Points on a hilly landscape, in no order, each with its height.
From any point a ball takes the steepest step (drop divided by distance) to one of its 3 nearest points. It stops when none of these is lower. Distance is the straight distance between rows; heights are no part of it.
Q237 height 75.2: [ 50  14 -42 -74  32   3 -21   3]
Q177 height 64.1: [ 48   1 -33 -50 -17  10 -10  -5]
Q786 height 16.9: [ 38 -10 -41 -22 -51  12  -7  -9]
Q231 height 14.4: [-31  13  60  23  34  18  26  14]
Q774 height 11.9: [-23  24  99  47  -4 -12   6 -26]
Q890 height 79.1: [  3 -15 -50 -34  47 -63 -18  -2]
Q68 height 10.4: [ 13  -4   2 -20  28  -2  36  43]
Q293 height 46.4: [ 44   1  -5 -62  -4  16  23  26]
Q213 height 69.8: [-20  43  54  54   3  -7   2  -2]
Q98 height 64.4: [-9 11  1 27 21 -7 21 31]
Q899 height 54.1: [-10  18 -18  58  -4 -11 -10   7]
Q50 height 18.8: [ 16   4 -61 -73   7 -11 -49 -35]
Q448 height 27.3: [-26   2 100  32  10  34   6 -21]
Q825 height 36.3: [-27   8 104  21  62  -4  15  -8]
Q590 height 14.2: [-28  17  42  29   3  24  16  13]
Q673 height 10.3: [-10   3  20  23 -58  53  18   0]
Q757 height 45.9: [-13  -2 -60 -62 -10 -40 -50 -37]
Q675 height 83.6: [ 14   0 -21  10 -59  32   8   8]
Q85 height 83.8: [  5 -20 -55 -22   2 -48 -23 -12]
Q561 height 55.7: [  5  -4 -65 -59 -27 -20 -52 -44]
Q425 height 29.1: [-20  -6 101  24  45  31  11 -14]
Q181 height 8.2: [-16  24  22  46 -32  26   7   3]
Q789 height 89.9: [ 18 -19 -57 -28 -41 -13 -33 -29]
Q200 height 46.0: [  9  -6   5 -18 -19  27  32  32]
Q228 height 65.8: [  1 -14 -46  24 -25 -20 -19  -9]
Q123 height 57.1: [-39 -10 -65 -29 -21 -66 -35 -35]
Q898 height 22.5: [-25  25  81  45 -26  23   5 -25]
Q65 height 39.1: [ -6 -10 -42  17  36 -53  -4  20]
Q369 height 31.1: [-15 -23  82  10  16  58  13  -9]
Q624 height 33.1: [-12   1  22  10 -24  41  29  18]
Q520 height 74.7: [ 40  -5 -48 -38 -32   2 -19 -14]
Q500 height 32.9: [-23   8  83  34 -40  62   3 -30]
Q984 height 34.7: [ -8 -40  77   5  -8  93  20  -9]
Q485 height 33.9: [-12 -32  54 -15  12  61  34  14]
Q508 height 55.1: [ -9  15   0  14  57 -22  32  45]
Q279 height 76.2: [ 16 -16 -47  -3 -21 -16 -12 -11]
Q484 height 65.6: [-17  40  15  71  -6 -17 -11  -5]
Q833 height 33.2: [ 26  -5 -13 -17   1   2  22  26]
Q667 height 43.8: [  8 -10   9 -10 -40  43  32  18]
Q995 height 68.1: [ 39  -2 -45 -58  36 -28 -17   4]
Q962 height 10.0: [  0  -3 -32  29  10 -25   1  13]
Q53 height 74.5: [ 20   0 -50 -66  59 -44 -35  -8]
Q714 height 81.2: [  4   2 -21  29 -25   2   1   9]
Q657 height 35.7: [ 13  -1 -19 -13  42 -24  29  42]
Q480 height 63.5: [-44 -23 -57  27   5 -64 -32 -21]
Q881 height 38.7: [-18   6 -31  53  11 -34 -17   0]
Q904 height 42.9: [  1 -15 -47  23  -5 -27 -13   0]
Q243 height 55.2: [ 31  -3 -29 -32  35 -27   9  28]
Q289 height 21.6: [-27  21  88  31  23   7  11 -13]
Q46 height 63.6: [ 22  -4 -18 -11 -38  24  19  14]

For each start below, name the point where the ball stops.
Q789 => Q50
Q123 => Q50
Q200 => Q68
Q995 => Q68
Q425 => Q774
Q500 => Q774
Q46 => Q181
Q293 => Q68
Q85 => Q962
Q675 => Q181
Q279 => Q962
Q448 => Q774

Call two points neighbours if one is among the 3 nearest of the other. Go from one point of each pair to the other, from neighbour to neighbour, staying as low as possible. Name the highest point that can't be avoided.
Q962 and Q786 => Q98
Q962 and Q50 => Q480
Q68 and Q181 => Q200
Q774 and Q181 => Q289
